Each row is a point on a landscape with many valleys, with its height.
From any point a ball rolls to the lowest of the 2 points nearest to it. It stops when none of these is lower. Distance is the straight distance between rows; heights are no part of it.
<1222> (h 567): [  2   8  14   6  -3 -14  28  -9   9   1  30   1  -9 -27   0  -1   9  -1
  -7  -6   9  11 -17   0  16   4  -9   4 -21   9  -1  -5   0   7   9 -10
  27]
<729> (h 374): [ 12  -7   1 -18 -12   2   9   4   1  -2   3  14 -13 -11  -5   2 -17 -10
   5  -3   8   7  10 -16   8  10  -1 -12 -15  15  -6  -4 -10   7  11  -5
  16]
<1243> (h 340): [ -1   7   8 -15  -4  26  -8  -1  -1 -11 -21 -24  -6  -2  -7  -9  -9  -5
  -3 -14   8 -28  12  14 -18   0  -5   8  -5  17   8   2   4   5  -1  17
   6]
<44> (h 708): [ 14   5   3 -16   9  17 -20   6 -12 -13 -23   0   8   7  -3  12  -9  -6
  16   4 -16  22  19 -22  -9   7   7  -9 -13  -7  -2  25  -3  12   9   2
  -9]
<1223> (h 291): [ 12  10  12  14  16  -4   3  -6   6 -12   2   4   5 -24  -1  27   9  -7
  11  16 -10  27  -1  -6   6   7  13 -10 -13 -10 -13  19  24  18   8  -3
  13]
<263> (h 60): [ -6   2 -11  16 -11   7   0  -1  12   2  -1 -14  -5  -4   6 -11  -1  16
 -12  10  16 -26  -4  23  -6  -3  -4  13  17  11   7 -24  13 -10 -13  17
   5]
<1289> (h 283): [  3  -1  13 -11   1   2  24 -14 -17  -5   8  -6  12  -3   8   7  12   7
  12  -5  -3  -1  -1  18   0   1  12  -3  12   1 -11  14   5   9  -8   2
  10]
<607> (h 375): [  6 -11  -8  -4   4  -2  16  -9 -15  -5   3  18   7   9  18  21   4   0
  17   7   0   5  -1  12   4   2  18 -14  41  -9   3   3  12  -6  -7   1
   8]
<475> (h 333): [ -5  -5  21  -9   4   1 -23   4  -2 -17   7  -7 -18   4   3   0 -25 -21
  15 -38  -8  -2  -7 -20  -3  20   0  13 -22  -1   1  -1   1 -10  20  -7
 -14]
<365> (h 171): [ -1   8   5  11  -2   4  -5 -18   0 -21   3 -11  -1 -13  17   1   9  23
  -2   4  12  -1  -5  12  17   5   1  13  28 -21   4  -1  14  -8 -11  12
 -19]
<923> (h 379): [  3 -30  24 -27   7  -1  10   7   1   0  18  15   5  -3  -4   3 -29  -8
   5 -24   1  -3  -9 -20  -1   5   4   5 -20  24 -10  -8  -4 -10   7 -19
  15]
<1239> (h 228): [  6  -2  11 -11   7  12  15  -4 -15   1  -7 -10  21   6   2  -1   4  12
  -2   1  -4  -5  12  10  -7  -2  10   3   6  -8  -9  16  -1   7 -12   8
  -3]
<345> (h 419): [  3 -18   2 -14   5  -1   2  33   4  16  -5  20  16  29 -23   3 -16  -6
  -2  12   5   4  17 -11 -13  -2   2  -9  -5  11  -6 -18   2 -14  -2   1
   5]
<251> (h 147): [  2   6   8  12  14  -1   9  -8  -7  -2   3   8  10  -4   0  22  16 -13
  10  16 -14  11   9  -1   8  -3   7 -17  -6  -9  -4  14   8  19   7  -7
  13]
<511> (h 415): [ -9 -14  -2  -8   2  -6  -9   6   5   4   2   1  -6   3  -1 -14  -4  -1
 -13 -10  -2 -14 -11 -11   5  -6 -15  13  -3   6   5 -10 -15 -10   2 -10
 -10]
<550> (h 328): [  2  -3   4  -6  -5 -11  29 -26  -8   6  20  -4   9  -3   3  -2  22   9
   5  -2 -19  17  -8  17   1  -4   6  -1   9   5  -9  22  -7  25 -10   1
   4]
<772> (h 410): [  8   1   2 -14  -9   9 -11  -3   6 -16  -1  -7 -19 -15   1  -1 -16  -4
   7  -8   4   1   3  -5  -3  11  -3   2  -9  16  -5  -3  -1  -3   8   0
   1]
<198> (h 133): [  4   7 -16   7 -19  -4  14   6   4  -1   2  -4 -10  -2   6  -1  -2  16
   1  22  22 -15  -2  21  -1   9   7  -4  23   0   2 -24  19 -18 -12  24
  16]
<421> (h 339): [  9 -13 -13 -19 -20   2  13   5  -7   4   0  24 -20  -3  -8  -3 -14 -19
   0   1   3  -6  12  -7  -6  -1   4 -20  -4  24   3 -12  -9   4  14  -7
  31]
<1021> (h 580): [  5  -7  -2   0  -2 -17  29  -8  -4  14  27   8  -3 -10   7   4   3  -1
   0  -1  19   5 -24   1  18  -5  -2  -5  -2   9   2 -16  -8   3   2  -8
  27]
<1074> (h 285): [-20   7  -1  25   6  -5 -11  -2  22  -7   1  11 -19 -17 -16  21   8 -30
   3   4  -9 -21   3  11  -1  -6  -7 -17  -8  15   9  -5  20   1  17 -12
  28]
<1084> (h 104): [  0  -9   2  -5  -7 -20  10 -18   8  11  22  -4   4  -3  -8 -23   6   2
 -21 -14 -19  10  -6 -14   6  -7 -17  14  -8   9  -9   8 -16   5  -6 -19
 -13]
<25> (h 203): [  3  23 -14 -12 -26   0   1   7   2   6 -19  -9 -23  -1 -20 -25   3  -8
 -20  -1   7 -15  20  -1   6   1 -20 -10 -12   6  -1  -3 -19   8   4   6
  -5]
<340> (h 577): [-17   1  14  13  10 -19  18 -12  14   5  29   2  12 -15  -1  -3   8  -6
  -9  -6  -7   3  -8  -6   8  -4 -13   9 -26   3   0   1  -3   3   5 -16
  26]
<93> (h 327): [ 12  -1   1   8   8  -7 -14  -8  10  -9   7  -3   2  -4   5  -1   0   3
   4   2 -18  34 -10 -25   4   3  -3  13 -11   0  -6  10  -3   5   4 -12
 -24]
<938> (h 296): [  1   6   3   8   6   9  20  18  -5  21   9   0  22   8  -5   9   5  -3
   1  21  11  -5  10  12  -9 -11  12   0 -16  -3 -10  -9   9  -2 -12   9
  26]
<16> (h 18): [  2  -5  16  -8  -8 -17  13 -25  -5  -3  18  -8   6  -1 -11 -24   1 -11
   4 -41 -36  14   9  -7  -8  -5   8   1  -8   9 -19  25  -7  10   0 -16
 -25]
<1307> (h 431): [ 14  -1 -21   0 -19  -7   0  13  -3  18 -19  18  -5  10   4   5 -14  19
   2  21  24  21   4 -14  15   9   2 -17  15 -10   3 -16 -10  -3  -2  18
 -16]
<261> (h 394): [ 12  11   7   7  -2 -13   2 -25   4 -18  13 -13  -9 -24   0   2   5  -6
   7 -13 -13  28 -10  -2  -4   0  15  -3  -7  -1 -15  16  13  14   0  -2
  -4]
<331> (h 222): [ -1   4  -8   6  14   2 -19   1 -14  -6 -20  -7   6  21   3  -9   8 -11
  -1 -19 -18   4   3 -14   5   1   1   5   2 -29  16  18  -9   6   7   0
 -33]
<673> (h 250): [ -8  -1 -15  26  15  -2  -9  12  14  -5  -1  16 -19 -19  -1  20   3 -23
  10  12  -4  -4  -8   4   3  -3   0 -11 -14  12  10 -10  16   6  25 -10
  31]
<423> (h 432): [ 16 -15  -4 -21   2   9  17  -4 -22  -2  -5  11  10  13  13  16 -12   4
  13   6  12   9   3   0  -5   3  19 -14  26  -8   0  -1   0  -4  -4   8
  12]
<978> (h 587): [-14  10  26  10  -3 -23  27 -21  12   7  28   1  20 -11 -10  -6  15  -5
 -13   6 -16  16   7  -7   8   1  -6   9 -15   1 -14  17  -5  12  -4 -10
  15]
<1180> (h 262): [ 15  -1  -2  -5   7   7  -7  -6   1  -3  -5 -14  15   5   7  -8  -2  17
  -1   8 -18  32  -1 -17  -8   3   0  16  -9  -1  -9  20  -8  15  -7   0
 -26]
<1033> (h 355): [ -3 -12  30 -16   8   3  -3   4   1 -15  17   0  -8  -5   0  10 -22 -12
  14 -35   0 -10 -14 -12   0  17   0  11 -25  11  -1 -10   7 -15  14 -12
   3]
<1156> (h 354): [  4 -16 -12 -11  -3   1  28   3  -6  14   9   3  19  13  -6  -9   1   3
  -3  20 -13   7   8   8 -22  -8  17  -8  -4  31 -12  -1  11   9 -12   1
  24]
<77> (h 161): [  3  12   2 -15 -22  -9  11   8   5  14  -3  -1 -15  -5 -15 -20   0   2
 -18  -6  19 -15   4   5   9   0 -16  -8  -8   7  -8 -17 -18   3   0   2
   5]
<669> (h 256): [  0   6  -7  16   9   0 -15 -14   3 -14  -4  -6  -5 -13   6  15  17   1
   6  15 -17  12   0   2  -6  -4   9  -3  14 -13  -7  16  13   8  -6  -4
 -15]
<922> (h 359): [ -5  16  -6   5   0   2  -1  -1  -8  -8  -6  -4 -24  -5   1  14   9 -25
   6  -8   6 -25  -1  13  12  -5  -7 -19   5  -6  11  -5  -2   2  12  -3
  18]
<701> (h 487): [  4  -4   5 -24   6  18  -2  19 -12   4 -17   4   8  13  -4   3 -19  -6
   6  -7  17  -9   7  -2 -15  -3   6  -7 -15   2   1  -4  -6  -2   8   7
  15]
<1155> (h 391): [ -8   9 -20   3   0   4 -22  -8  -2 -15 -17  -9 -38 -10  -4  11   4 -30
   9 -13 -12 -13  -8   8  -7 -11   3 -17   0   4  15   3   2  14   9  -1
   9]
<127> (h 685): [ 16 -10  -4 -24  -5  18 -18   2 -19  -7 -25   6   2  11   4   5 -16  10
   5  -3  -5  12  18 -22 -10   8   9   2   6 -10   7  13 -11   6   8   4
 -11]
<718> (h 634): [  4   2   7   8 -13   0 -16  -6  22  -8   4  -3   3 -13   6 -10  -1  34
  -9  26   2  16   3  -6   2  12 -12  19  12  10 -20   1   9  -9  -9   1
 -31]
<859> (h 255): [  6  15   3   6 -11   1  10  -5  -2  -2  -1  -8   4 -11  14  -2  10  27
  -5  18  20   0  -2  12  17   8   1   4  16 -19  -9  -2   5   0 -10  20
  -8]
<401> (h 385): [ -3 -19  -7   0  10   9   1   1  -3   2   2   3  19  11   3  -3   0   7
   2  14 -20   0   2   7 -25 -10   9   5   4  24  -7   5   6   4  -8  -9
   4]
<1036> (h 170): [  1 -15   7 -12  18   3  10  -3 -12   3   2 -10  19  11   5  -3   1   5
   2 -16  -8  -1 -12  -3  -9  -5   1  12  -9  -5   2  10 -11   7  -5  -3
  -9]
<238> (h 92): [-22   3   1  13  13   7 -35   9   0  -7 -21  -2 -24   8  -9  -1   7 -25
  -6 -20 -10 -34   7   2   8  -2  -9   0   9  -9  25   2  -1 -12   8   3
  -9]
<1241> (h 570): [ 15  -4 -15 -22 -36   2   7  -3 -11   4 -16  -2  -8  -3  -1 -23 -10  22
 -16  11   7  -4  16  -2 -19   0   6  -7  12  16  -7  -9  -8   8 -11  14
   3]
<1101> (h 608): [  3  -4 -27   9  -3  -9  -1   6   0  13  -3   9 -14   2  13   1   1   6
  -4   9  17   2 -21  -5  20  -3  -9  -2   8 -12  13 -22 -18   3   4   6
  -3]
<513> (h 413): [-17   9 -10  11  14   5 -17 -11  -8 -13 -12 -16 -20  -2  -7  15  16 -34
  14 -22 -26 -18  -8  14 -18 -14   5 -12 -10  -4  13  13   9  14   6  -4
   2]
<268> (h 361): [  5   7   5   1  -5 -16  19 -33  -4 -10  20  -8   1 -14   4   3  16   5
  13 -14 -19  28 -14   9  -4  -2  20  -4   6  -3 -16  28   8  26  -7   0
  -3]
<958> (h 751): [  2   3   7   6  10  19  -4  28   0  17 -12   7  27  17  -2  11  -9   9
  10  24  12  17  11  -6  -7   1  10  -4 -16  -5  -4   8   7  -3  -3   6
  -3]
<1067> (h 67): [  1  -8   0 -20  -8  -6   8 -19 -11  -4   2   4   1  10  -6  -7   3 -10
   8 -33 -44  11  17  -4 -11  -2  10 -10   6   4 -11  30 -13  19  -4 -10
 -21]
<527> (h 624): [  8  11 -36   4  -3  -4 -12  -2  -9  -7 -13  -8 -27  -8  20   0   9   0
   5   4   7   7 -19  -3  12  -1  -6  -4   9 -15  18  -9 -20  16   8   8
  -5]
<497> (h 483): [-13  26  16   3   4   3   5  11   7  15   4 -18   1 -11   7  -1   0  11
   7  -9  39  -9 -13  14  13   2 -12  16 -28 -22   5 -10   0  -9   1  14
   7]
<1032> (h 324): [ -1   0   1   4  -2   4  28   5  -1  12  22  -7  19  -3   2  -1   3   7
  -1  21   3   0  -2  18 -16  -9  16   8 -12  17 -13  -9  11   5 -15   5
  33]
<37> (h 318): [  0  -8  -2   5  11   6   4  -1  -9 -14  11   6  -1  -1  18  20  -3   3
  15   0  12  -7 -17  15   3   1  13  -1  24  -3   8 -10  15 -17   3  -2
  14]
<474> (h 365): [-20 -11  18   9  -2  -2  -9 -16  21  -6  13  -9  13  -6  -2 -14   3  21
 -22   1  -8 -19   4   4  -6  -6 -17  25  19  12  -3  -2   6 -21 -17  -2
 -17]
<1122> (h 19): [  2  -2  -7   6   5   0  14  -1  -9  17   0   4  11   8  -3   7  13  -9
  -4  15 -13   5   8  -1   8  -8  -3 -13  -3  -3  -2  10 -10  16  -2  -5
   4]
<941> (h 119): [-13  -8 -19  14  11  -2  -9  -1 -13  -2  -9  15  -5   6  12   9  15 -10
   1  -4  -9 -15  -6   8   9  -9   2  -8  30 -15  22   1  -4  -1   2 -11
  -7]
<207> (h 217): [  1 -18 -11   3  23   7   4   0 -16  -3   2  -6   7  14  20  13  -3   8
  14  -7   1   6 -34  -2  -7  -6  10  12  -5  -7  19   1  -9  14  -1  -1
  -2]
<439> (h 287): [ -9  -3 -17  17   9  -4   3  15   1  13   7  14  -6   3  -5   7   7 -22
   0  11   1 -13  -7   0   7  -8 -10  -9 -14   6  10 -11  -4   2  17 -13
  25]
<892> (h 306): [ -1   4  23   0  10  -2 -20   5  -2  -5   2 -16  -2  12   9  -8 -11 -16
  14 -34   1   8 -14 -23  -3  12  -1  14 -34 -11   4   7  -1 -10  25  -2
 -23]
<243> (h 350): [-21  -1  16  16   7  -6  -5 -14  15  -1  18  -4  17  -5  -3  -3  10   9
  -9  12 -13  -6  10   4  -5  -5 -14  15   3   7  -7   6   5 -10 -12 -12
  -2]
<584> (h 641): [  7  -4 -24  -4  -1   7 -16  -3 -13 -13 -19   1 -19   4  21   0  -5  13
   4  -6   7  10 -19 -14   9   3   5   6  15 -19  24  -2 -15  10   9   8
 -16]
<466> (h 495): [ 21 -13  -5  -4 -13  -5   4   8   6   4  -1  27   3   4  11  16 -20  14
  12  18  19  26  -4 -17  14  15   4  -7  17   0  -4 -12  -3 -17  -3   5
  -8]
<334> (h 521): [  9   5  -1 -19 -12  11   4  14  -5   8 -14  -6  -2  -1  -4 -11 -13  12
  -3   4  24   2   6   5 -18  -2  -1  -3 -21  16  -9  -6  -8   8   2  15
  14]
<201> (h 102): [-12   6  -5  14  -5  -2  -3 -19  10 -10   4 -16 -12 -13  15  -3   8  13
 -10  -1   7 -22 -13  19   7  -2 -10  14  27   1  12 -12   8  -6  -9   8
  -4]
<202> (h 221): [-13   5   5   3  -8   7   6   9  -3  10  -7   9  11  18 -25  -1  12 -22
 -12  10 -19 -31  37  12  -7  -7  -4 -24   0  13  -9   5   7  -8   0 -10
  15]
<249> (h 224): [  2   7   6  -6 -22  -8  10  16   8   9  -3   9  -7   0 -18  -8 -10   2
  -7  -1  27 -22  12  14   1   9 -12  -9   5  11 -11 -25   3 -22  -3  10
   9]
<1164> (h 101): [  2   7   3 -10 -12 -10  24  -5  -4  17   8   3  -1   1 -10  -8  14  -8
 -16   1   1  -6   5   2  10  -7  -9 -14  -3   4  -9  -1 -14   7  -1  -9
  12]
<1134> (h 181): [ -9  -2 -19  11   7  -1 -19 -13  -8 -17 -16  -2 -17   1  10  12  17  -5
   7  -3 -17  -7  -5   9  -4  -7   9  -8  29 -16  14  13   4  11  -6  -5
 -17]
<300> (h 265): [  4  -7  -2   5  14  14 -15  12   2 -15   0   9  -7   0  12  18 -12  -3
  25   6  14  -5 -17   5  -9   8  10   3   3  12  10  -8  15 -16   8  -1
  14]
<907> (h 122): [  1  -6 -17  -6   0  -8  -8 -18  -5  -6  -6   4  -7   3   0   0  10 -12
   4 -11 -40  13   8  -9  -6  -7   4  -9  12   0  -2  22 -11  21  -4 -13
 -20]
<820> (h 42): [-21   6  -9  23  18   9 -23  11 -12  -6 -13   5  -9   8   4   9  15 -18
   1  -7  -3 -28   2  13   6  -6  -1  -7  16 -21  28   5   1  -6   8  -3
  -1]
<1311> (h 502): [  0  26  13  -8  -5 -14   9   5   9  16  10 -19  -3 -11   4 -10  -6  11
   4 -15  32  11 -17   0  20   7 -15  14 -27 -17  -4  -6  -6  -3   8  10
  -7]
<1336> (h 547): [  8  -5 -13 -28 -23   2  -3  17  -9  16 -18   3  -5   5 -10 -19 -19  13
  -4  -3  20  -4  12  -1 -25  -3   2  -3  -2  13   4 -22 -12   3   4  14
  14]
<413> (h 519): [ 12  21   5   2 -13 -17   4  -8  11  -2  21 -13 -14 -19   6 -10  -3   2
   3 -17  17  18 -19 -11  20  11 -15  11 -21  -1  -7  -3  -5  -7  12   1
  -9]
<663> (h 302): [  1   6  -7 -17 -12  18 -12  -5  -7 -15 -29 -16  -5   2   0 -16 -11   9
  -8  -9   8 -13  12   8  -5   2   3   5   7  -3   6   3  -7   5   1  21
  -6]
<962> (h 467): [-14  17   3  12   6   5   4  11  -3  11  -2  -5  -1  -3   8   3   5  -3
   1  -8  26 -24  -7  16  15  -5  -5   5  -7 -27  15 -13  -6  -8   1  13
   9]
<591> (h 492): [ 15  -9   5 -20   1   5   8   8 -15  -9  -3  20   0   7  12  20 -21   1
  17 -10  30  -1  -3  -4   8  11  18 -12  25 -16   5 -13   2 -22   4   8
  11]
<390> (h 543): [ 10  11   0  12  -1 -20   6 -10  14 -10  25   3 -20 -32   5   8   1  -4
   6  -6   7  26 -23 -12  24  10  -8   3 -16  -3   2  -6   5   6  17  -5
   6]
<301> (h 386): [  6  16  18  18   5 -18   9 -21  11 -11  11  -5  -1 -30  -8  13   7 -15
   4 -10 -13  26   0  -9   0   6  12  -7 -20 -12 -14  24  22  10  10  -6
   8]
<675> (h 257): [ -1  14   2   7 -11   4  17  11  -4  10   1  -1   9   6 -17   6   8  -5
  -5  19   2 -21  25  16  -6  -2   1 -17   2   9 -12  -1  14  -8  -6   6
  21]
<86> (h 465): [ -6 -22  20  -4  10  -3  -7  13  14   8  15  16  24  11  -2  -7 -16  21
  -9   0  13   4  -9  -3  -6   1   2  20  15   2  -5 -15  12 -28 -12  -9
 -10]
<1003> (h 445): [ 17  26   3   9  -4  -1 -11 -11  11 -24   4 -19 -18 -27   3   6   2   4
  13   7   3  24  -6   5   4   7   2   2  -8   0 -10   7  14   9   2   8
  -5]
<690> (h 593): [  6 -10  -9   2   0 -17  18   9  -2  19  14  13  -2   5   8  10  -4   1
   4   2  28   3 -24   2  16  -5   1  -5  11 -10   9 -32 -12 -10  -2   4
  16]
<1008> (h 434): [-12 -16 -24  -4 -15  -8  -7  -4   0   0 -17   7 -20   7   3 -26   2   6
 -21  -6   0 -26  -5   4  12  -7  -4   2  28  -1  14 -22 -16  -5  -2  -1
 -14]
<204> (h 143): [-25  -5   2  11   4  11 -29   8   3  -1 -22   7  -6  16 -14 -13   7 -15
 -20  -6 -12 -38  21   6   7  -2 -10  -3  13  -7  20   4   0 -18   1   1
 -20]
<530> (h 400): [ -2 -26  11 -23   1  -8   2   9   4   7  11  10  -1   3  -4  -9 -19   1
  -8 -24  10 -11 -16 -11   0  -4  -6  11  -3  15  -3 -19 -16 -13  -1 -10
   2]
<67> (h 247): [ -2  18 -15   1 -13  12 -11  11   5   6 -23 -12 -14   2  -3 -16   2   8
 -10  11  11 -13  12   9  -1   3 -10   0  -6  -1   2  -3  -6   6   2  16
  -9]
<1203> (h 177): [ -4 -12 -18   8  18  -8 -16  -5 -11  -4 -11  -1   1  18   1   0  13  -9
   6 -11 -37  11  -5 -15  -8  -8   4   3   8 -18  17  22 -16  15   4 -11
 -34]
<854> (h 233): [ 12  12 -11   0 -22  -6  12   7   2   1  -4  13 -15  -6   0   3  -3   0
   7  15  29 -11   7   9  11  17  -3 -19  10   3  -9 -18   3 -16   1  13
  12]
<408> (h 536): [  7 -19  17 -16  13 -10  17  17  -9   8   8  19  18  19  -1  15 -16   3
   3 -14  26   5  -9   3   9   0  16  -8  21 -20  11 -23   2 -23  -7   5
   5]
<1209> (h 425): [ -6 -13  -6 -20 -13 -11  -3  -6  -1   1  -8   0 -13   4  -3 -25  -7   1
 -21 -26  -2 -19  -3  -8  16  -4 -11   8  14  -6   5 -11 -22  -4  -4  -4
 -19]
<1037> (h 422): [ -6 -10   8  10  14   5  -7  17  12   3  20  19  22  10  -5   8  -9  11
  -1  22  10   6   1   1  -7   8   5   8   7   1  -2  -9  20 -30  -7  -5
   1]
<350> (h 66): [  5  -9  19  -9   0 -13  15 -20   3  -1  23 -10   9  -7  -6 -17   3  -1
  -5 -21 -23  19  -5  -9  -4  -1  -3  15 -16  14 -11  18  -3   8   1 -16
  -8]
<500> (h 311): [  2  -1 -22  -1  -5   1  12  18  -4  15  -2  11  -7   9 -13  -6  -2 -18
  -5  10   4 -14   4   0  -8  -6  -3 -21 -15  18   3 -17  -8   6   7  -2
  26]
<597> (h 264): [ -5  -1   8   4  16   2 -26   7  -4  -4 -10  -7   0  16  -2  -7   0 -16
   5 -21 -22   2   1 -20  -3   4  -5  12 -15 -15   9  16  -4  -9  11  -9
 -28]
<1147> (h 387): [  5 -17  -9 -24  -1  -5  19  21   2  14   6  12  13  22 -18   0 -13  -3
  -2  17   1  -1   9  -1 -22  -6   8 -12  -1  16  -6 -24   9  -8  -9   1
  22]
<47> (h 444): [-20  -4   5   6  18  24 -19   8  -5   4 -25 -17  10  17  -5 -16   7  -7
 -11 -14 -14 -30   7  12 -14  -9  -2  15 -12 -10  21  10  -1   0  -4   2
  -8]
<24> (h 446): [ 15  13  15 -12 -13   6   8  -7   2 -17   8 -13  -8 -21   2   1  -6   7
   7  -1  14   8   1   6   2  12  -1   0  -9  13 -12   5   5   3  -1   6
   8]
<1285> (h 336): [-17  15 -10  11 -13   0   3  -5  -3   3  -4   0 -17   1  -3   9  19 -24
  -3  -3  -3 -40  10  27   4 -13  -9 -22  22   8  10  -7   9  -1   2   0
  22]
<980> (h 192): [  7  -6 -12  -2  -3   4  -5   0   3  12 -10 -14  18  10   5 -19   3  28
 -19  17 -13  22  -2  -9  -6  -8  -5  19  -3   0 -10  10 -14  19 -17   6
 -28]
<298> (h 370): [  0  -4   8  -6   3  23 -11   3   5 -12 -12 -18   5   0  -1  -7  -4   6
  -1   7 -11  -9  10   8 -25  -3   0   9  -7  28  -5   8   7   5  -7   2
   0]
<918> (h 184): [-20   8   5  12   0   9 -14  17   2   8 -17   4   5  14 -23  -6  11 -16
 -19   2  -8 -36  34   8   1  -4 -15 -14   4  -2   5   4   3 -18   0  -2
  -4]
<1224> (h 501): [ -6 -19  25  -9   7  -5  11   1  -3   8  14  15  27   8  -1   2  -8  13
  -6 -12  16  -6  -5   4   8  -1   5   4  22 -14  -1 -11   5 -28 -12  -3
  -3]
<285> (h 135): [ -1  -3  -6   8   0 -10  -3  -3   9  16  10  -8  13   3  -3 -18  10  11
 -25   8 -17  14  -3 -14   3  -7 -18  18  -8  -5  -9   6 -18   6  -9  -9
 -24]
<327> (h 315): [-22  13 -11  28 -11  -5   0  -1  13   4   3  13 -10  -2 -13  15  19 -23
  -2  18 -14 -28  18  17  -4  -8  -7 -24   9  17   5 -12  20  -1   2  -6
  30]
<1194> (h 609): [  1  11  14   7 -11 -22   0 -31  16  -8  17 -14   7 -16  -7 -14  14   9
 -13   3 -22  21   7  -3   1   2 -11  16   8   2 -22  17   1   2 -14  -6
 -17]
<129> (h 204): [  1  -9 -11   8  11   8 -14   5  10 -18  -3   7 -19 -18   2  16  -7 -11
  15   4  -3  -2 -10   5  -8  -1  10  -7  -4  25   2  -5  16   5  13  -6
  21]
<884> (h 663): [  7 -12 -12 -14   3  19 -23   0 -18  -8 -26  14  -1  18  12  -1 -18  19
   5  -4   8  11  -1 -19   3   8  16   5  16 -18  23   5 -13   5   7   6
 -16]
<107> (h 373): [  0 -15  -2   4  17   5   7   9  -2  -1  18  15  18  15  10  18  -6   7
   5  17  13   8 -11   9  -7   3  13   4  20 -12   8 -12  21 -26 -10  -2
   9]
<264> (h 619): [  7   5  11  13 -11  -8  -8 -21  23 -13  19 -11   1 -25   2  -7   9  23
  -9  22 -12  26   4  -3   0   8  -7  16   5  13 -22   9  11   4 -12  -2
 -16]
<294> (h 453): [-18   9   9   6  11  14  -6   9  -3  12  -9 -17   7   5  -4 -12   6  -4
 -12 -15   1 -26  -1  14  -1 -10  -7  12 -19 -19  13   0  -4  -7  -2   3
  -3]
<176> (h 430): [-12   3   3  11  20  17 -17  -1  -7  -8 -16 -23   4   6  -3   3  13 -14
  10  -9 -26 -13   2  13 -24 -11   2   7 -12  -3  12  18   6  11  -2  -1
  -4]
<930> (h 598): [ -7  23   7  27  -3 -24   8 -26  10   5  20 -13  11 -14  -5 -18  24  -5
 -13   2 -24  29   3  -7   3  -6  -5  13 -11  -8 -12  21 -11  20  -6  -8
  -3]
<818> (h 448): [ 15   4   5  -2  -3  -6   1   0   9   0   9  14  -1  -7  13  17 -12  13
  15   9  24  25 -13 -18  28  18  -6   4  -1  -5  -8  -3  -1 -11   5   2
 -14]
<319> (h 358): [ 15  13 -10  -1 -15  -2   8   7   2  12 -13   4   3   0  12   3  -4  25
   5  29  27  18   4  -5  17  11  -1  -9   7 -14  -9  -3  -3   7  -7  20
 -14]
<472> (h 768): [  5  -2  -1   4   2   8  -3  20  10  17  -4   1  22   8  -2  -3  -6  19
  -2  26   4  14   4  -7  -8  -4   0   8 -18   9 -14  -2   2   2  -5   3
  -8]
<1061> (h 730): [ 10   3   4   0  16  23  -6  10 -11   4 -20   0  22  18   1  15   2   0
   8  23 -13  17  19 -10  -6  -2   7  -9 -14  -7  -5  24   1  13  -1   1
  -9]
<355> (h 316): [ -8   0  -2  26  12   7 -17  -2   8  -3   2   2  12  -2   5   5  10  10
  -2  27 -13   4   6  -1  -7  -4  -4   8   9  -3  -2   8   9  -3  -7  -8
 -13]
<459> (h 456): [  0   0   9 -16   1   9  -5  28   3  13 -19  14   9  16 -21  -1 -14  -7
   2   3  13 -10  21  -6  -6   2  -5 -10 -18   6 -11  -4  -4 -11   4   3
   2]
<141> (h 388): [ 12   5   1  -2   3  -1  -9  -4   5 -12   4  -6  -4  -7  19   6  -9  18
   9   2   8  24 -18 -15  12  13  -3  13   4 -10   1   5   0  -2   2   2
 -22]

Where does a ball stop that starts at each point below?
<466>: <263>
<1008>: <16>
<701>: <820>
<1061>: <1222>
<401>: <820>
<176>: <129>
<390>: <129>
<1209>: <16>
<24>: <129>
<141>: <16>
<1003>: <1036>
